A landscape with many peaks, sampled at points; each row gives a point and its height.
From any point a climber takes the steepest step (rise divided by distance) to one of its 2 nearest points. It stops when none of these is higher. Distance is the straight distance between rows; heights are no part of it.
q_276 h=1.36: [147 132 102 135 109 134 165 133 124  88  97  76 125 142 169 118 120  58
 126 131  63 181 135 105]
q_11 h=4.13: [ 87 132  62 103 118 157 155 131 150  99 150  99 170 114 124  90  78 102
 179 133  90 136 121  88]
q_66 h=0.88: [153 140 157 168 154 112  94 139 118 160 135 127 128  89  73 116 105 154
 129 134 201 102 122 136]
q_3 h=1.93: [ 37  96  97 157 111 125 102 103 108 183 144 188 124 120 144 138  94 154
 163  94 163 130 100 164]
q_937 h=3.21: [165 142  50 142 148 113 164 134 152 110 139  65 179  84 103  93 108 124
 100 133  87 157 105 125]
q_366 h=2.08: [ 20  92  77 130 106 125 101 112 111 181 134 201 126 139 167 150 110 167
 164  97 139 115 113 156]
q_294 h=0.91: [147 101 102 103 102 170 119 171 129 144 111 116 163 165 130 141 131  81
 169 125  74 121 120  67]
q_939 h=2.25: [177 135 122 131 146 134 126 146 142 138 149 107 163 118  77 109 127 128
 122 135 108 110 107 113]
q_632 h=3.61: [154 128 143 168 150  97 157  85 123 127 125 144 103 109 125 111 154 173
  63  90 159 146  97 205]
q_849 h=3.50: [ 87  92 184 153  94 166  97 126 113 125  84 153  88 158 174 146 106 107
 179 114 164 152 144 108]
q_73 h=4.02: [132 147  51 123 139 121 171 133 163  88 145  70 181  84 119  80  84 128
 121 139 101 157 119 116]
q_682 h=3.71: [110 197  97 115 143  90 157 111 109 100 176  90 115 130 156 105 153  96
  95 145  85 102 150 138]
q_314 h=0.40: [167 129 116 172 131 115 120 158 127 116  92  89 162  81 120 113  85  94
 137 147 161 181 118 108]
q_248 h=1.51: [126 119  84 124 106 146 173 140 130  68  97  66 144 120 171 105  88  67
 152 130  78 186 139  98]
q_224 h=2.46: [203 125 200 156 129 142 114 132 135  89  78  97 111 130 120 128 137  96
 115 142 153 163 141 114]
q_202 h=3.98: [132 118  56 163 134 103 166 157 132 125 118  86 179  75 128 121  63  96
 135 115 119 195  99 138]
q_251 h=3.53: [146 153 159 117 137 130 141 110 137  96 127 125  92 154 149 126 167 120
  96 127 116 120 146 134]
q_787 h=2.97: [140 110 124 102 125 170 154 103 167 102 144 139 119 159 115 100 148 184
 111 107  97 107 126 138]
q_690 h=2.23: [ 86 102 106 154 112 105 147 153  91 167  86 156 121 154 187 171 110  79
 147 100  97 181 100 142]
q_871 h=3.62: [140 200 139 111 158  72 126 118 103 139 163 137 114 132 143 151 188 102
  63 153 111  95 143 158]
q_74 h=4.98: [141  79 126 136 128 164 145 105 156 141 114 166 122 149 125 122 141 201
 110  86 119 142  97 166]
q_594 h=4.77: [118 147  35 141 133  87 153 155 126 119 140  65 182  64 142 109  64  73
 124 148 113 182 118 121]
q_42 h=1.28: [167 187 151 127 159  84 125 112 130 100 171  80 122  93  88 100 143 140
  90 172 153  93 160 145]
q_13 h=4.94: [141 114 135 138 143 107 128 112 113 174 115 189 115 128 126 154 174 179
  77  91 139 141  95 186]
q_568 h=0.55: [151 149 134 170 138 100  97 160 111 132 110  93 153  77 107 120  87  82
 149 157 186 159 127 103]
q_883 h=3.03: [131  81 151 122 115 197 142 110 176  73 107 129 123 127 112  83  93 179
 162 114 159 148 132 115]
q_718 h=1.75: [ 58  97  88 145 111 153 100 125 132 189 149 186 146 118 109 133  88 175
 172 101 148 118  93 142]
q_650 h=4.07: [208 136 137 102 144 162 170 106 161  87 140 116 147 143 116 118 180 130
  73 129  54 138 130 131]
q_522 h=2.65: [123  92 105 107 127 181 177  89 184  92 148 129 130 142 114  72 129 208
 124  93 100 115 119 147]
q_899 h=0.17: [163 113 127 162 126 134 154 136 144  94  85  88 139 101 134 107  99 111
 125 128 141 192 120 125]
q_176 h=5.78: [203 152 185 131 138 118 100 147 114 129 125  92 133 132 101 144 145  72
 113 169 130 117 146 105]
q_935 h=0.72: [131 148 135 135 119 131 109 159 109 125 127  96 144 136 135 125 108  58
 167 157 116 119 149  75]
q_858 h=3.29: [ 98  75 124 131 108 184 142 112 169  91 112 134 151 101 122  86  69 175
 171 114 171 178 110 120]
q_330 h=5.30: [170 169 162  74 136 123 138 114 145 100 179 103 113 151 110 116 162 136
  95 163 106  71 173 122]
q_310 h=4.58: [119 156 178 116 127  87  83 156  83 177 123 146  96 149 134 183 153  94
 137 154 160  87 156 106]
q_219 h=1.90: [157 161  98 117 148 117 140 134 137 137 159 110 155 129 100 117 144 121
 111 136  84 103 116 120]
q_579 h=1.63: [157 146 142 137 119 131 146 122 127  85 100  91 108 141 161 126 136  74
 113 139  90 163 142 117]
q_552 h=2.34: [ 92  92  95 118 122 176 155  84 175 101 158 147 139 115 101  69 106 218
 145 101 140 118 111 152]
q_586 h=2.04: [ 93 115 103 146 108 117 174 147 107 129 102 115 121 149 188 147  99  71
 151 107  85 183 117 136]
q_612 h=2.88: [180  97 197 144 110 173 124 134 138  93  67 112  98 157 144 132 135  99
 138 123 134 165 139  95]
q_285 h=3.95: [ 96 174  47 146 144  73 163 134 113 121 161  80 157  86 145 110  93  88
 124 143  99 148 119 140]
q_933 h=2.36: [ 70  99 159  76  93 162  91 131 132 128 112 166  76 181 164 171 142 136
 169 140 143  82 179  99]
q_547 h=4.17: [100 149 165  88 121  92  87 160  88 161 108 156  98 159 151 210 177  89
 130 155 129  97 152 102]
q_183 h=2.47: [ 92 116 191  94 105 136  85 135 116 131 100 158  70 176 162 176 159 121
 150 141 158  98 176 104]
q_300 h=4.80: [139 186 140  85 150  96 138 110 125 107 189 108 106 147 128 119 177 128
  89 154 100  69 168 135]
q_728 h=4.18: [116 191 130 117 144  79 144 104 108 105 171 112  95 139 162 114 181 109
  75 138 106 101 151 152]
q_917 h=3.24: [163 135  63 164 141  97 166 141 133 125 121  82 171  81 119 110 100 108
 107 125 108 181  95 141]
q_760 h=1.49: [ 80 119 124 151 144 117  98  87 130 156 187 160 123  89  92 101 119 204
 131 114 198  77 125 176]
q_590 h=1.29: [136 136 154 160 118 117 159 112 119  76  86  92  87 130 185 124 121  80
 106 121 124 187 148 142]
q_256 h=0.85: [143 181 135 135 140  97 121 139 125  88 144  73 130  95 118  95 116  97
 123 173 146 117 160 110]
q_457 h=5.04: [199 144 130 117 154 136 181 103 145 111 129 141 145 132 139 136 189 140
  48 121  58 157 114 157]
q_119 h=3.16: [148 151 129 114 149  88 110 139 101 188 136 175 135 128 108 181 178 139
  87 129 130 105 106 146]
q_17 h=4.76: [139 137  54 108 130 144 155 139 163  94 154  70 190 103 108  82  95 116
 143 139  85 128 119  87]
q_394 h=2.70: [125 122 205 118 115 126  96 123 121 125  98 159  62 166 158 171 172 123
 119 131 161 117 165 128]
q_346 h=2.07: [ 60 101 126 127 116 124 168  69 132  71 145 126  93 134 176  89 128 151
 122  88 140 142 145 172]
q_715 h=1.04: [172 122 128  87 126 136  98 174 125 176 143 133 174 154  86 168 147 112
 134 144  98  89 123  87]
q_327 h=3.54: [103  80  99 119 101 191 154 126 168  89 109 124 162 116 127  92  62 137
 186 111 134 184 113 105]
q_49 h=6.09: [193 181 189  94 145 119 134 106 136  87 162  92 100 133 111 124 170 111
  73 172 107  95 179 129]
q_896 h=2.28: [ 49  93 144 103  90 147  84 112 120 137 109 183  81 168 174 158 143 157
 167 120 156  97 163 128]
q_53 h=4.54: [ 99  86 125 114 113 162 122 102 147 136 126 176 106 159 136 124 145 206
 128  97 128 108 130 150]
q_702 h=2.99: [133 129 131 149 151 114 160  85 140 105 142 126 115 110 121  86 144 178
  85 101 147 132 115 182]
q_962 h=1.31: [110 142 145 147 153 110  99 108 129 139 180 137 125  83  72  96 109 184
 130 133 207  80 136 155]
q_662 h=0.70: [161 138 157 183 143 103  83 161  98 163 113 119 135  84  85 139  98 105
 145 144 201 131 115 117]
q_94 h=1.27: [148  79 117  98 115 195 119 143 163 149 130 150 154 158  86 124 119 180
 162 117 100  99 121 102]
q_238 h=3.83: [ 72 108  75 115 104 175 149 133 153 111 134 122 164 121 129 102  68 111
 191 120 107 161 111 101]
q_146 h=2.83: [160  91 160 125 117 188 120 129 164 105 114 121 130 130  87 102 105 167
 158 125 145 123 135 100]
q_860 h=2.69: [105 134  99 124 124  83 142 149  87 173  81 179 129 142 167 203 178  98
 105 112  94 159  88 150]
q_979 h=5.76: [ 95 148 108 122 139 109  95 148 108 181 163 153 131 138 114 136 131 134
 145 136 137  76 128 120]
q_112 h=3.81: [114 128 179 102 122  96  70 130  93 179 124 177  87 145 125 187 156 163
 123 144 183  76 153 139]
q_580 h=1.52: [106  95  80 132 115 172 122 152 136 163 126 140 170 138 112 123  88 119
 185 115 101 131  94  97]
q_901 h=2.45: [ 85 121 121 139 133 105 158  69 139  94 162 129 104 110 148  77 134 172
  98  93 146 122 132 175]
q_390 h=2.63: [165 115 156 126 131 156 118 137 150 126 127 115 141 133  86 112 121 144
 151 138 139 108 130 107]
q_212 h=5.16: [214 165 188 105 134 114 117 128 127 104 152  79 122 131  93 131 148  83
  98 180 120  99 166 104]
q_748 h=3.11: [105 139 124  97 130  91 135 143  92 144  81 171 124 143 165 215 203  96
  93 131  80 134 111 132]
q_189 h=3.13: [142  94 174 140 107 180 116 135 132 103  84 123 111 146 133 128 114 120
 162 123 143 149 134  97]
q_237 h=5.18: [ 73 155  78 129 137 100 107 160 100 192 157 154 152 129 132 150 119 103
 155 126 116  93 104 111]
q_667 h=1.66: [ 98 105  74 123 104 142 179 142 136  82 111  85 161 114 165 114  58  71
 160 116  85 200 122 117]
q_299 h=3.28: [113 181  86 141 139  91 153 120 120 100 152  83 130 108 141  98 123 101
 110 145 104 128 132 133]
q_574 h=3.14: [143 180 123 134 160  68 119 135  92 180 157 154 130 123 116 160 175 117
  81 138 129  95 116 159]
q_765 h=0.81: [137 118 108 140 116 143 125 156 121 129 109 101 161 140 132 122 103  75
 163 134  98 144 117  85]
q_389 h=3.31: [118  96 191 148 104 175  94 139 125 105  82 126 109 131 135 127  92 102
 186 128 177 150 146  88]
q_68 h=4.31: [169 144 146 163 161  98 142 107 117 156 124 165 122 116 120 144 173 152
  63 102 137 144  93 193]
q_155 h=1.85: [102  84  89 144 104 151 175 150 123 124 100 114 151 134 160 135  72  78
 166  96  79 195 103 127]
q_530 h=1.20: [154 103 116  98 131 167 112 141 153 161 151 144 152 142  71 122 124 184
 138 125 113  82 116 115]
q_789 h=3.49: [145 138 162  92 137  95  88 145 100 188 137 169 116 138  98 185 165 144
 108 151 149  76 136 126]
q_778 h=1.09: [133 153 133 155 159  98 104 132 140 131 159 121 145  58  73  97  99 164
 122 136 217 111 120 140]
q_197 h=4.09: [112 108 173 133 116 119  77 129 100 178  94 186  87 149 135 179 155 163
 133 119 177 107 134 148]
q_558 h=4.14: [ 86  98 131 141 118 144 126 110 128 132 123 162 109 139 146 123 118 160
 140 104 145 130 123 148]
q_412 h=2.19: [ 38  98 105 113  95 148  95 113 118 157 130 189 112 155 161 153 125 159
 177 116 139 101 138 127]
q_716 h=2.01: [188 142 180 145 126 136 136 123 132  78  88  83  98 134 146 126 152  82
 102 143 121 166 153 119]
q_802 h=3.75: [ 79  84 162 159  99 155 119 107 121 119  97 160  94 143 164 127 105 138
 165  99 169 153 129 144]
q_378 h=3.68: [126 143 166  97 127  92 106 150  90 147  81 161 104 150 159 214 194  92
 101 147 114 122 132 115]
q_516 h=2.05: [ 94 112 105 130 136 140 152  93 167  96 164 125 145  85 108  69  95 200
 131 112 172 124 115 157]
q_99 h=1.56: [152 171 135 117 156 100 133 122 134 131 170 106 129 117  96 108 145 142
  98 144 122  85 134 140]
q_31 h=3.07: [122 131 178 131 122 129 124 114 125 109 115 135  76 157 159 137 159 123
 118 122 142 123 150 134]
q_262 h=3.41: [190 120 143  95 138 162 167 106 171 106 136 140 132 151 104 115 178 179
  78 118  80 123 120 138]
q_356 h=1.62: [ 90  91  89 131 115 167  96 143 131 183 128 171 156 134 112 136  89 150
 184 110 121 118  99 109]
q_160 h=0.68: [119 158 121 139 129 117 126 139 114 100 123  84 135 109 140 108 103  77
 149 155 129 141 147  95]
q_344 h=4.49: [117 123 178 156 135 110  80 124  90 169 126 162  91 132 124 146 134 152
 135 120 196 108 133 156]
q_664 h=5.03: [111 144 147 141 137 109  98 128 106 161 144 156 106 131 119 132 142 144
 129 123 165  90 129 147]
q_915 h=0.97: [150 112 110 109 115 150  96 174 121 169 126 127 167 155 107 152 127  92
 168 136  99 106 115  77]
q_152 h=5.09: [170 153 181 114 134 111  89 155 104 154 136 125 118 148 115 163 150  95
 123 160 140  98 150 103]
q_193 h=1.11: [169 106 132  75 122 147  99 154 143 181 162 140 159 154  72 155 126 157
 144 144 108  63 134  85]
q_359 h=1.06: [172 186 127 136 159  80 118 143 140  95 160  70 143  77  92  93 120 126
  99 176 165 114 156 123]
q_260 h=2.40: [ 73 118  95 132 111  93 131 160  88 182  84 171 123 156 181 191 136  94
 142 110 103 155  99 125]
q_926 h=5.41: [144  93 134 125 132 146 128 111 133 163 104 183 121 149 120 152 165 195
  94  97 121 139  97 165]
q_301 h=1.39: [131  91 105 118 118 183 131 140 153 138 126 136 159 141 104 108 104 145
 170 116  96 124 104  99]
q_126 h=4.26: [163 148 146 107 145 127 157 100 138 107 125 143 116 144 153 143 192 135
  64 123  81 141 129 154]
q_976 h=1.76: [ 84 124 101 141 147 120 138  88 149 130 177 138 137  89 107  85 115 193
 122 106 166 100 113 167]
q_828 h=0.95: [127 143 145 177 130  78 158 113 102  83  94  88  88  98 178 120 113  81
 107 136 154 200 149 162]

Where does a climber stop that starts at each point below?
q_915 | q_457
q_219 | q_17
q_248 | q_176
q_860 | q_176
q_119 | q_979
q_590 | q_926
q_580 | q_457
q_389 | q_926
q_66 | q_457
q_896 | q_457
q_276 | q_926
q_901 | q_926

Call two points neighbours if one is among the 2 nearest of the other. Go from one point of each pair to the other, from neighbour to neighbour, staying as high as possible. Name the lowest point that can't be avoided.
q_926 / q_979 | q_276
q_17 / q_979 | q_574
q_728 / q_457 | q_356
q_17 / q_176 | q_937
q_176 / q_594 | q_299
q_176 / q_49 | q_212
